The views of a scene show one set of named points, each view turned or mirrored, and shifted as a whole, with a little noise and some points left out.

Scene 1
View 1
k_87: [ -4  -8  -6  -3   5   4 -14   2  -7  10  11  -8  -3   0   5  -7   8  -5
  -6  -4   5   4   4 -11  -3 -11  -4  -7]
k_800: [-12   0   7   0   7   0 -11   4  -4  10   7  -3  -4  -4  -6 -14   1   2
   9   7   8   1  -2   1  -6 -12  -1  -9]
k_303: [ -8 -12 -19  -3  -3   2 -26   6 -12  11  16  -7   4  -5  20  -8   9 -12
 -17   3   4  -7   6 -22  -7  -4  -7  14]
k_928: [-22   8  15   1   4   1 -11   3   0  10   3   5  -4 -14 -13 -20  -2   5
  18  22  10 -10  -6  12 -11  -8  -4  -4]
k_192: [ -5  -4  -9  -4  -4   7 -16   1  -1   2   5   1   1  -9  10  -7   8  -4
 -10   5   6  -8  -3  -2 -10  -6  -5   1]
k_960: [-10  11   6  -2  -8  12  -9  -3  12  -4  -8  15   0 -19  -3  -9   4   8
   4  16   8 -16 -16  24 -16  -4  -4  -4]
k_261: [ -3  -2   6  -2  10   3  -4   1   0   8   5  -3  -6   1  -7  -9   5   4
   6  -3   7   9  -4   2  -3 -17   0 -20]
k_970: [ -6   2   7  -2   5   5  -6   0   3   5   1   0  -4  -5  -7 -11   4   5
   5   4   7   1  -6  10  -7 -14  -2 -15]
k_322: [ -4   5  -3  -3  -5  11 -10  -3   8  -3  -4  10   0 -12   2  -7   7   2
  -3   8   6 -11 -11  13 -13  -5  -4  -5]
k_171: [  4  -8 -11  -5   4   7 -11  -2  -1   3   5  -5  -3   4  10  -1  12  -5
 -15 -11   3   6   0  -7  -4 -13  -1 -12]
k_196: [ -3  -2  -7  -5  -1   8 -13   0   0   3   4   0   1  -4   8  -5   9  -2
 -10   0   6  -5  -3  -1  -9  -8  -5  -4]
k_363: [-16   9  10  -1  -2   6 -12  -1   5   3  -2   9  -1 -15  -7 -15   0   6
  10  19   8 -13 -11  16 -13  -5  -5  -3]
k_35: [  0  -8  -9  -5   3   5 -14   1  -6   6   9  -6  -2   1  10  -5   9  -6
 -12  -6   5   3   2 -11  -4 -11  -3  -5]
k_202: [ -4 -10  -5  -3   8   1 -13   3  -7  10  14 -10  -4   4   5  -9   7  -6
  -6  -5   6   8   5 -14  -3 -13  -2  -7]
k_256: [  3   6  -1  -6  -5  15  -6  -5  13  -8  -9  12  -1 -11   2  -1   9   5
  -6   1   4  -6 -15  19 -12  -9  -3 -13]
k_670: [-12   8   7  -1  -1   7 -10   0   4   3  -3   7  -2 -13  -6 -12   3   6
   8  13   8  -9  -9  15 -12  -8  -4  -6]
k_741: [  3  -2   5  -4   9   6  -2  -2   3   5   2  -3  -6   2  -7  -4   7   4
   1  -7   5  10  -6   5  -3 -17   0 -24]
k_253: [-16  -7  -9  -1   0  -1 -24   8 -11  13  15  -7   2  -7  12 -15   3  -9
  -6  12   6  -9   5 -17  -7  -4  -7  13]
View 2
k_171: [ -5   4   7  -1   1   8  11  -2  -8  -8   7 -16 -11  -5  -3  -8   2   2
 -15   6   9  -3   6   0 -16  -1   0   2]
k_800: [-1 -2  0  2 -2 11 18 -8 -8 -8  1 -9 -4  8  5 -7 -4  7  8  3  1  6 22  1
 -1  1 11 -2]
k_35: [ -2   1   7  -2  -1  11  14  -1  -9  -8   7 -18 -11  -1  -1 -10  -1   4
  -8   6   6  -2  10   1 -14  -5   0  -1]
k_741: [-8  7  2  6  4  3  4 -8 -5 -8 -3 -2 -1 -1  0  1  2  4 -9  1 13  0 16 -3
  2  8 15  3]
k_87: [ -1  -1   6   1  -1  12  18  -5  -8  -7   6 -14  -7   2   0  -9  -2   3
  -3   4   4  -1  14   3 -12  -2   4   0]
k_196: [ -4   1   3  -3  -1  10   7   3 -11  -8   5 -11 -20  -2  -2  -5  -4   9
  -4   6   3   2  15  -6  -6  -5   3  -1]
k_960: [-11   3  -7  -4   0   5 -11  10 -17 -11  -3   4 -35   3  -3   7 -12  25
   9   2   3   8  31 -18  19  -3  12  -5]
k_253: [  4  -6   5  -5  -5  20  28   0 -16  -8  13 -21 -19   8   4 -17 -12   9
  13   8 -10   6  18   4 -13 -14  -4  -8]
k_192: [ -4  -1   4  -5  -2  10   9   6 -13  -9   8 -13 -25   0  -3  -7  -8  11
  -1   6   1   2  16  -5  -7  -7  -1  -4]
k_363: [ -6   0  -7  -1  -3   8   1   5 -18 -11  -2   3 -26   9   1   2 -12  22
  17   2  -1  11  34 -13  18  -2  15  -7]
k_322: [ -8   2  -2  -4   1   6  -6   9 -15 -10   1  -2 -31   0  -6   0  -9  19
   0   4   5   3  22 -13   7  -3   7  -3]
k_256: [-11   7  -2  -4   2  -1 -14  10 -11  -9  -1   0 -29  -5  -8   6  -5  17
  -8   4  11   0  20 -15   9   0   7   0]
k_928: [ -3  -2  -7   2  -4  10  12  -2 -16 -11  -2   3 -13  15   5  -1 -12  21
  25   1  -4  14  38  -8  18   0  18  -9]
k_670: [ -6   2  -6  -1  -1   7   0   3 -14 -10  -2   2 -22   6   1   2  -9  20
  12   2   2   7  30 -12  15   1  15  -5]
View 3
k_928: [  7  -6   3  -5   9  15  -6   1   9   6   3   1   8 -25   8  -1  14 -19
 -15 -17 -15   0   5  10  -3   8   3   5]
k_256: [ -9  -6   3  -4 -14  -7  -7  -2   6   2  11   0  20  -2  10  -5   6   9
  -1  -6 -10 -12   7  -1  -2  -4 -15  12]
k_196: [ -3  -4   4  -9  -8  -4   6  -5   6  -1  -1   0  -3  -3   0   6  -3   2
   1  -8  -8 -10   6  -6   9   3   0   1]
k_363: [  0 -10   3  -5   0   8  -7   5   6   8   7   4  14 -22  10  -6  13  -9
 -12 -13 -17  -3   7   5  -2   8  -6  12]
k_303: [ -4 -10   8 -15  -5  -6  20  -2   0   0 -11   5 -25 -10 -11  20 -12  -3
   3 -10  -9  -3   9 -16  26  17   9  -4]
k_800: [  8  -2   3  -7   5   9   1  -7  11   2  -1  -3  -1 -11   4   4   7 -10
  -7 -12  -8  -4   1   6   2   3   7  -3]
k_35: [  0  -2   5 -11  -6  -5  10 -11   7  -3  -4  -2 -12   1  -5  11  -5   2
   5  -6  -5  -9   3  -7  13   3   7  -5]
k_253: [  2  -9   8 -12   1   2  15   0   2   2 -10   5 -20 -18  -8  16  -5 -11
  -2 -13 -11   0   8  -8  20  18   9  -4]
k_322: [ -6  -9   3  -6 -11  -3  -3   2   4   4   7   2  13 -11   5  -2   6   3
  -4  -8 -14  -9   8  -3   5   3 -11  10]
k_670: [  1  -8   2  -3  -2   6  -6   1   8   6   7   1  12 -16   8  -3  11  -7
  -9 -11 -13  -6   6   6  -2   3  -6   8]
k_87: [  2   0   5 -11  -2  -1  10 -13  10  -4  -6  -2 -11  -1  -3  11  -3  -2
   2  -8  -3  -9   2  -4  10   1   9  -7]
k_192: [ -5  -8   7  -9  -8  -5   6  -1   4   1  -1   2  -3  -8  -1   8  -1   1
   0  -7 -12  -7   9  -8  13   9  -1   2]
k_261: [  7   3   3  -7   2   4   1 -15  15  -4   1  -7   3   1   6   2   8  -5
  -1  -8  -3  -9  -3   6  -2  -7   7  -5]
k_970: [ 4  0  2 -5  0  4 -3 -9 13  0  3 -4  7 -6  8 -1  9 -4 -4 -9 -7 -9  0  6
 -1 -4  2  1]
k_741: [  4   5   1  -6  -3   2   0 -16  15  -4   2  -8   5   6   8   1   6   1
   1  -6  -1 -12  -2   5  -3 -12   4  -4]
k_171: [ -2   1   4  -9 -10  -9  10 -13  10  -6  -2  -4  -8   7  -3  10  -4   7
   7  -4  -1 -12   1  -7  11  -3   5  -6]
k_960: [ -6 -11   2  -4  -7   2 -11   7   3   9  12   2  23 -18  11  -8  12  -3
  -9 -11 -19  -8  10   1  -2   6 -14  16]
k_202: [  6   1   4 -11  -2  -1  12 -14  11  -4  -8  -3 -15   1  -4  12  -2  -4
   2  -8  -2  -8   0  -3  11   0  13 -11]
View 4
k_87: [  7   8  -4   1   1  12  -3   8   6   2  -2  -3   0  -8   0  -2  -8  -1
 -10 -16  -3  22  -4   3  -1  -3  -5   3]
k_202: [ 10  13  -1   3   2  16  -1   5   9   0   1  -3   2  -8   2  -4  -8   0
 -12 -16  -2  26  -5   6  -2  -2  -6   4]
k_322: [ -7   3 -15   0  -3  -4  -1   9 -18   3 -20   1  -3  -3  -7   3  -5  -4
   4  -9   4  -1  -3 -11  -1  -4   1  -1]
k_192: [  2   0  -9  -3   0   3   3  16  -6   5  -7   1  -3  -5  -2   1 -11  -6
  -3 -12   0  14  -7  -7  -6  -6  -4   1]
k_35: [  7   4  -3   1   0  13  -3  11   7   5   1  -1   1  -7   0   3  -9  -1
  -8 -14  -1  23  -7   1  -1  -7  -7   0]
k_970: [ -3  11 -11   2   0   2  -5   3 -10   1 -17  -2   1  -5  -3  -2  -4  -2
  -2 -13   2   6   2  -2   1   0  -2   2]
k_303: [ 14  -4  -6 -10   1  14  12  25   7   4   9   5  -5  -7   1  -5 -21  -7
 -13 -12  -3  34 -18  -5 -10 -10  -9   6]
k_741: [ -2  17  -4  12   1   9 -13  -6   0   0 -13  -7   5  -7  -1   4   3   4
  -3 -16   1   8   7   6   5   0  -3   0]
k_960: [-11   4 -22  -2  -3 -13  -1   9 -29   1 -31   1  -5  -2  -9  -5  -5  -5
   7  -9   5  -7   0 -12  -1   1   4   1]
k_363: [ -5  13 -21  -5   0 -10   1   7 -26  -4 -27  -2  -5  -3  -6 -13  -7  -7
   0 -11   3  -3  -1  -4  -2   6   4   9]
k_196: [  1   2  -8   1  -2   6  -1  10  -4   4  -8   0   0  -5  -2   2  -9  -2
  -3 -12   1  13  -4  -4  -2  -5  -3   0]
k_261: [  0  21  -6   8   1   8 -10  -5  -1  -3 -14  -7   4  -8   0  -4   1   1
  -5 -16   0   9   4   7   3   4  -3   5]
k_800: [  4  20  -9   1   2   4   0   1  -8  -5 -14  -6   2  -6  -2 -15  -6  -4
  -9 -14  -1  11   0   7  -2   7  -1  10]
k_256: [-10   0 -14   5  -4  -6 -10   4 -16   7 -23   1   1  -4  -6  10  -1   0
  10  -9   5  -4   3 -12   2  -7  -1  -5]
k_253: [ 12   6 -10 -12   3  10  12  22  -3  -1   2   1  -6  -6  -1 -14 -21  -7
 -14 -14  -3  28 -16  -1 -11  -1  -5   9]
k_171: [  5   2  -1   6   0  13  -6   8   9   6   0  -1   4  -8   1   9  -6   0
  -5 -15  -1  20  -3   1   1 -10  -8  -4]
View 5
k_171: [ -7   2  -5   5   1   6   7   3   5   6   4   0 -12   4   5 -13   3  -8
   7   6  14   0  -2  -1  -4   4   7   0]
k_800: [ -8  -9  -2   1   5   3  -1 -11   5  -2   9  -8   1 -19  15  10   7  -4
  -1  -6  16   1   1  -7 -16  13   9 -10]
k_261: [ -8  -6   3   2   1   3  -4   2   0  -5   9  -6   0 -14  11   4   6  -8
  -1   0  14  -8  -7  -2 -13  14  15  -5]
k_256: [ -6 -12   9   3   9  -8   6  -1   5   4   1  -2  15   7   5   0  -8   7
  -3   7  -7   8  -6   1   1  22  15 -14]
k_970: [ -6 -11   5   1   5   0  -2  -4   3  -2   7  -6   6 -11  11   7   2  -3
  -3  -1   8  -1  -5  -3 -12  19  14 -11]
k_303: [ -7   2 -18  -1   5  14  16 -20  16  13   5   1 -22   4   9 -10   5   0
   9  -6  23  22  13  -7  -7  -6  -7  -1]
k_87: [ -6  -1  -6   2   3   8   5  -5   6   5   7  -2 -13  -5   7  -4   6  -7
   5  -2  19   2   1  -5 -10   3   6  -2]
k_670: [ -6 -13   4  -1  10  -5   4 -14   8   0   5  -8  13 -10  11  15  -1   7
  -6  -3   2   9  -1  -5 -10  23  13 -19]
k_192: [ -6  -4  -5   0   5   3  11 -14  10   9   4  -3  -4   2   6  -3   0   3
   4  -1   9  15   4  -5  -4   8   3  -7]
k_960: [ -5 -17   8  -2  12  -8   6 -15  10   4   3  -9  22  -4   9  13  -7  13
  -7   0  -7  17  -2  -2  -4  29  12 -22]
k_196: [-6 -4 -4  1  5  2  9 -7  8  6  5 -2 -4  2  7 -4  0  0  4  0  9  9  2 -3
 -4  9  6 -6]
k_253: [ -7  -3 -16  -2   7  12  11 -26  16   9   7  -5 -16  -7  12   2   8   2
   5 -11  23  19  12 -10 -13  -1  -4  -6]
k_35: [ -6   1  -7   2   1   7   5  -4   5   6   5  -1 -13   1   6  -9   4  -6
   6   1  16   6   1  -3  -7   3   5   1]
k_928: [ -7 -18   1  -4   9  -1  -2 -23   9  -4  10 -14  12 -24  17  23   4   5
  -7 -11  10   8   2  -9 -20  21  10 -20]
k_741: [ -7  -5   5   4   2   0  -3   6  -2  -5   6  -5   1  -9   8  -1   3  -9
   0   4  11 -11  -9   0 -10  15  17  -4]
k_322: [ -6 -11   4  -1  10  -4   8  -9   9   5   2  -4  10   2   5   3  -5   7
  -1   3  -1  15  -1  -1  -2  20  11 -15]
k_202: [ -7   0  -8   2   2   9   3  -4   5   1   9  -3 -15  -8   9  -6   8  -9
   8  -3  22  -1   2  -5 -12   1   6   0]

Which points are out of place in each view (at most two, in the order of its rows)? Write - if all are in place.
view 1 | -
view 2 | k_800
view 3 | -
view 4 | k_970
view 5 | -

Scene 2
View 1
k_281: [  5   3 -11 -10   0  -6  -2   2   4   5   7   8 -11  -8  -2 -10 -11  10
   2   3   0  -1  -5  -8  10  -2   3  -6]
k_947: [ -6  -1  -2 -10  -3   4   5   4   4  -2   0   8  -9   2   2  -6  -2  11
  -3  -4   1  -6 -14  -6   9   3   1   8]
k_313: [ -9   2  -7  -7  -8   5  -4  -2  -6  -2   1  14 -11 -12  -7  -9   0   8
  -2  -4  -4  -1  -5  -8   6   0   5   9]
k_13: [-11  -3 -12 -11 -15  12  -5  -9  -7 -13   0  16  -9 -22  -8 -15  -3  10
  -2  -9  -4   3   1  -6   1  -1   5   1]
k_100: [ -4   1  -8 -11  -5   2  -2   0   1  -4   3  11 -11  -8  -2 -10  -5  10
   0  -3  -1  -1  -6  -7   7   0   3   1]
k_7: [ -8   1  -4  -8  -6   4   0   0  -3  -2   0  11 -10  -5  -3  -7   0   9
  -2  -4  -2  -4 -10  -7   7   1   4  10]
k_648: [ -4  -4  -7 -12  -6   7   6   0   5  -6   0   9  -9  -4   3 -11  -6  12
  -1  -4   1  -3  -8  -6   7   1   1   0]
k_63: [ -4  -2  -6 -12  -6   5   4   0   4  -6   1   9  -8  -3   2 -11  -4  12
  -1  -3   0  -3 -10  -6   8   1   0   1]
k_896: [ -3  -1 -15 -12  -9   4  -4  -6  -1  -7   3  13  -9 -17  -4 -14 -10  11
   1  -3  -2   3   0  -7   5  -2   4  -7]
k_689: [  1  -5  -8 -17  -2   3  12   3  13  -6   2   6  -8   2   7 -12 -12  15
   0  -2   4  -5 -12  -6   9   0  -1  -9]
k_629: [  1   3  -1  -9   3  -3   4   7   5   6   2   5 -11   6   2  -4  -4   9
   0   1   1  -8 -15  -8  12   2   2   7]
k_580: [ -6  -3  -7 -13  -8   8   6  -1   4  -7  -1  11  -8  -6   2 -11  -5  12
  -1  -6   1  -3  -8  -6   6   0   1   0]
View 2
k_281: [ -2  -3   2   5  -1  -6   0  11 -11 -11   4  -5  -9   9  12 -14  -8   1
 -12   2  -9  -6   5 -15  -1  -3  -8   6]
k_313: [ -5 -10  -9  -3 -13   4  -5   5  -6  -3   3  -2   3  -6   7  -1  -2   2
 -11  -1  -4   0  -2 -11  -9  -2  -9 -10]
k_63: [ -5 -11   2  -3  -4   6   0   7  -4  -6   2  -4   4   3   8  -6  -2   1
 -10   3  -7  -3   6  -8  -1  -9  -9  -6]
k_13: [ -9  -7 -13  -5 -18  11  -9   9  -6  -7   2  -3  12  -7   7 -11   7   9
 -13   4 -11  -5   0 -19  -7   2  -8 -14]
k_580: [ -7 -10   2  -3  -6   9   0   8  -3  -7   1  -4   7   2   8  -7   1   2
 -10   6  -9  -4   7  -9  -1  -9  -9  -8]
k_648: [ -6 -10   3  -3  -3   7   1   7  -4  -7   1  -4   4   3   9  -7  -2   2
  -9   5  -7  -4   6  -9   0  -9  -9  -6]
k_896: [ -7  -5  -6  -1 -10   4  -5  10  -9  -9   3  -4   3   0   9 -15   1   6
 -14   5 -10  -6   2 -19  -5   1  -8  -4]
k_947: [ -4 -12   1  -3  -5   7   0   6  -2  -4   2  -3   4   0   7   0  -2  -1
  -8   1  -4  -1   3  -4  -3 -11  -9  -9]
k_629: [ -1 -11   6   0   2  -3   3   5  -4  -3   3  -4  -8   6   9   3 -12  -6
  -7  -3  -1   0   4  -1  -2 -13 -11   0]
k_7: [ -5 -12  -3  -3  -8   3  -2   4  -3  -2   3  -2   2  -2   7   2  -4  -1
  -9   0  -3   0   1  -6  -6  -8  -9  -9]
k_689: [ -4  -9  11  -1   4   5   6   9  -4 -10   2  -6   1  10  11 -12  -3  -1
  -8   6  -9  -7  11  -7   5 -13  -9   0]
View 3
k_648: [10  9  1  4 10 -4 -5  8 -8  0 12  5 -6 -6 -4 -9 -2 10 -1  1  1 -7 -6 -6
  0 -7 -3 -8]
k_580: [ 11   8   2   4  10  -3  -5   9  -9  -2  13   6  -6  -6  -4 -12  -2   9
  -2   3   1  -6  -6  -6   0  -7  -4  -9]
k_947: [  5   8   2   2   7  -4  -4   8  -5   0   6   7  -2  -7  -3 -10   0   4
   4  -7  -1 -12  -5  -7   2  -2  -3  -6]
k_100: [  5   9  -5   2  14  -5  -2   8  -7   6   8  -1 -13  -5  -4  -8   5   6
  -1   6   4  -5  -1  -3   0  -5  -1 -11]
k_629: [ -2   9  -6   1   8  -9  -1   4  -3   7   3   4  -2  -8  -2  -2   3   5
   8 -11   0 -15  -8  -9   4   1   0  -5]
k_281: [ -1  13 -11   2  15 -11   2   6  -7  11  10  -2 -13  -7  -4  -1   6  11
   2   2   7  -5  -3  -4   0  -5   1 -12]
k_689: [  9  12  -2   6  10  -8  -2   4 -10   2  18   7  -3  -9  -1  -2  -5  19
   3  -4   2  -8 -14 -10  -1  -9  -2  -7]
k_13: [ 15   6   5   2  15   2  -8  15 -12  -5  10   1 -17  -1  -7 -21   2   2
 -10  16   3   1   4   2  -3  -8  -4 -13]
k_896: [  9  10  -3   3  17  -4  -3  11 -11   3  14  -2 -16  -3  -6 -11   3  11
  -6  12   6   0   1  -1  -3  -9  -2 -13]
k_63: [ 8  9  0  4 10 -4 -4  9 -8  0 11  5 -6 -6 -4 -9 -1  8  0 -1  1 -9 -6 -6
  1 -6 -3 -8]
k_313: [  6   5   1   1  12  -1  -6  13  -7   0   1   1 -12  -3  -6 -16   5  -2
  -3   5   2  -7   4  -1   0  -3  -3 -10]
k_7: [  6   6   1   1   9  -3  -4  11  -6   0   3   2  -6  -5  -4 -14   4   0
   1   0   0 -10   0  -4   2  -2  -2  -7]
View 4
k_896: [  3  -1   1   3   6  -3 -10   1   0   3   7   5 -17  11  -7  -5 -16   0
  12   3  -7   2   2  -1  -4  -6  -5   3]
k_580: [  2   1   6   4   4   3 -11   4   0   4   4  -7 -14   3  -6  -6 -18   7
   0   5  -6   1   5   6  -4   1  -3   6]
k_63: [  1  -1   6   4   3   4 -11   3   1   6   2  -6 -10   2  -4  -5 -19   8
   1   4  -4   2   3   8  -5   3  -1   7]
k_689: [ -1   7   3   5  -2   9 -15   1  -2  14   2  -5  -7   4  -8  -8 -27   9
  -2   6  -1  -6   1   7  -9   3   5   9]
k_313: [  2  -8   7   2  10  -3  -5   4   5  -2   4  -3 -12   4   0  -1  -9   5
   8   1  -5   9   3   6  -1   0  -8   3]
k_629: [ -4  -3   6   5   2   7  -8   3   2  10  -3  -6   5  -1   1   0 -20  13
  -1  -1   5   2  -6  12  -9   9   3   5]
k_100: [  0  -3   3   4   6  -1  -8   3   2   5   3   2  -8   7  -2  -1 -15   4
  10   1  -1   3  -1   4  -5  -1  -2   2]
k_7: [  0  -7   9   3   7   0  -7   4   4   1   2  -7  -7  -1  -1  -2 -12   8
   2   1  -3   7   3  10  -3   3  -5   5]
k_648: [  0  -1   6   5   3   3 -10   3   2   6   1  -6  -7   2  -3  -3 -18   8
   1   3  -1   3   1   8  -5   3  -1   6]
k_281: [ -2  -1  -1   6   3   0  -9   1   0   9   2   6  -2   9  -4   0 -19   5
  12  -1   4  -1  -6   4  -9   0   2   4]
View 5
k_580: [ -2  11  -4  -3  -3  -3   2  -9   8   8   2 -12   2  -5   1   4  -7  -4
  -4  -3   2  -8   3  12  12  -9 -14   5]
k_13: [ -3  20  -8   2  -9  -6  -4 -12   8  15  -3 -13   4  -9   2   2  -4 -12
  -4  -7  -4  -5   4  31   8  -9   0  13]
k_63: [ -4  12  -3  -2  -4  -6   2  -9   5   7   3  -5   0  -6   1   7  -5  -6
  -5   1   1  -8   2   7   7  -7 -16   7]
k_100: [ -6  14  -4   1  -7  -9   0  -9   4  10   2  -2  -2  -8   0   7  -4 -10
  -4   2   0  -8   2  10   3  -7 -12  12]
k_629: [ -5   6   5  -3  -3  -6   4  -8   1   3   5   1  -3   2  -5   6  -2   0
  -7   7   3 -10   4  -6   8  -3 -21   4]
k_313: [ -5  14  -1   0  -6  -6  -2 -10   2  10   0  -3   0  -2  -4   0   1  -6
  -5   0  -3  -6   6  20   7  -3  -3  11]
k_947: [ -3   8   3  -4  -2  -2   3  -8   4   5   3  -7   0   1  -4   3  -3   1
  -7   0   3  -8   5   5  13  -4 -15   3]
k_281: [ -5  12  -5   0  -7 -12   2  -8   3   8   4   2  -2 -10   2  11  -4 -11
  -3   6   1 -11   0   1  -1 -10 -18  11]
k_896: [ -3  17  -9   2  -8  -9  -1 -10   8  12   0  -7   1 -12   4   6  -6 -14
  -3  -1  -2  -7   0  17   2 -11 -11  11]
k_689: [  0  10  -6  -4  -2  -3   6  -8   9   5   4 -11   2  -8   5  10 -11  -3
  -4  -2   6  -9  -1  -2  11 -12 -27   1]
View 6
k_629: [ 1  3  0  0  1  3 -6 -2 -8 -8  0  5 -8  7 -6  8 -4  1  4 -4  5 -6 -6 -4
  6 16  7 -6]
k_63: [  1   5  -3   0   7   4  -2   3   4  -6   2   1  -8   8  -5   5  -6  -1
  -4  -2   9   0   1 -10   5   5  -4   0]
k_689: [  1  13  -6   0   6   6  -9   6   4 -12   0  10  -8   9  -1  10  -7   0
  -7   5   8  -8  -1  -8   3   2  -2  -1]
k_648: [  2   6  -4  -1   8   4  -2   3   4  -5   2   4  -9   8  -5   6  -7  -2
  -5  -1  10  -1   1 -12   5   3  -4   0]
k_896: [  1   6   0   4   6   4   0  16   9   4   0   6  -3   9 -12  -1  -3  -4
  -5  -6  11  -1   2 -15  12  -2 -11   8]
k_580: [  1   5  -4  -1   9   4  -1   4   5  -4   1   2  -9   8  -5   6  -6  -1
  -6  -2  10   2   2 -12   7   3  -5   2]
k_281: [  1   9   2   4   1   3  -7  14   0   0  -2  11  -2   8 -11   2   0  -2
   2  -6   8 -10  -5  -7  13   7   0   1]
k_947: [  2   2  -3  -3   6   5  -1  -4  -2  -7   2   0 -10   7  -5   7  -6   0
  -1  -2   8  -1  -2  -8   4  11   1  -3]
k_13: [  2  -1  -1   1  10   3   9  11  13   8   1  -3  -4   8 -14  -4  -4  -5
  -6  -8  13  10   7 -20  12  -3 -15   9]
k_7: [  1  -2   0  -1   5   3   3  -1   0  -2   2  -2  -8   6  -9   3  -4  -1
   0  -8   8   5  -1 -11   8  11   0   0]
k_100: [  1   4   0   3   3   2  -1  11   2   1  -1   5  -4   7 -11   0  -2  -3
   1  -7   9  -3  -2 -12  12   5  -3   1]
k_313: [  1  -3   2   1   6   2   6   4   3   5   1  -3  -7   6 -13  -2  -3  -3
   1 -11   9   7   1 -14  11   9  -4   3]

Which points are out of place in each view (at most two, in the order of its rows)? Write - if all are in place.
view 1 | k_100
view 2 | k_281, k_947
view 3 | -
view 4 | k_648
view 5 | k_63
view 6 | -
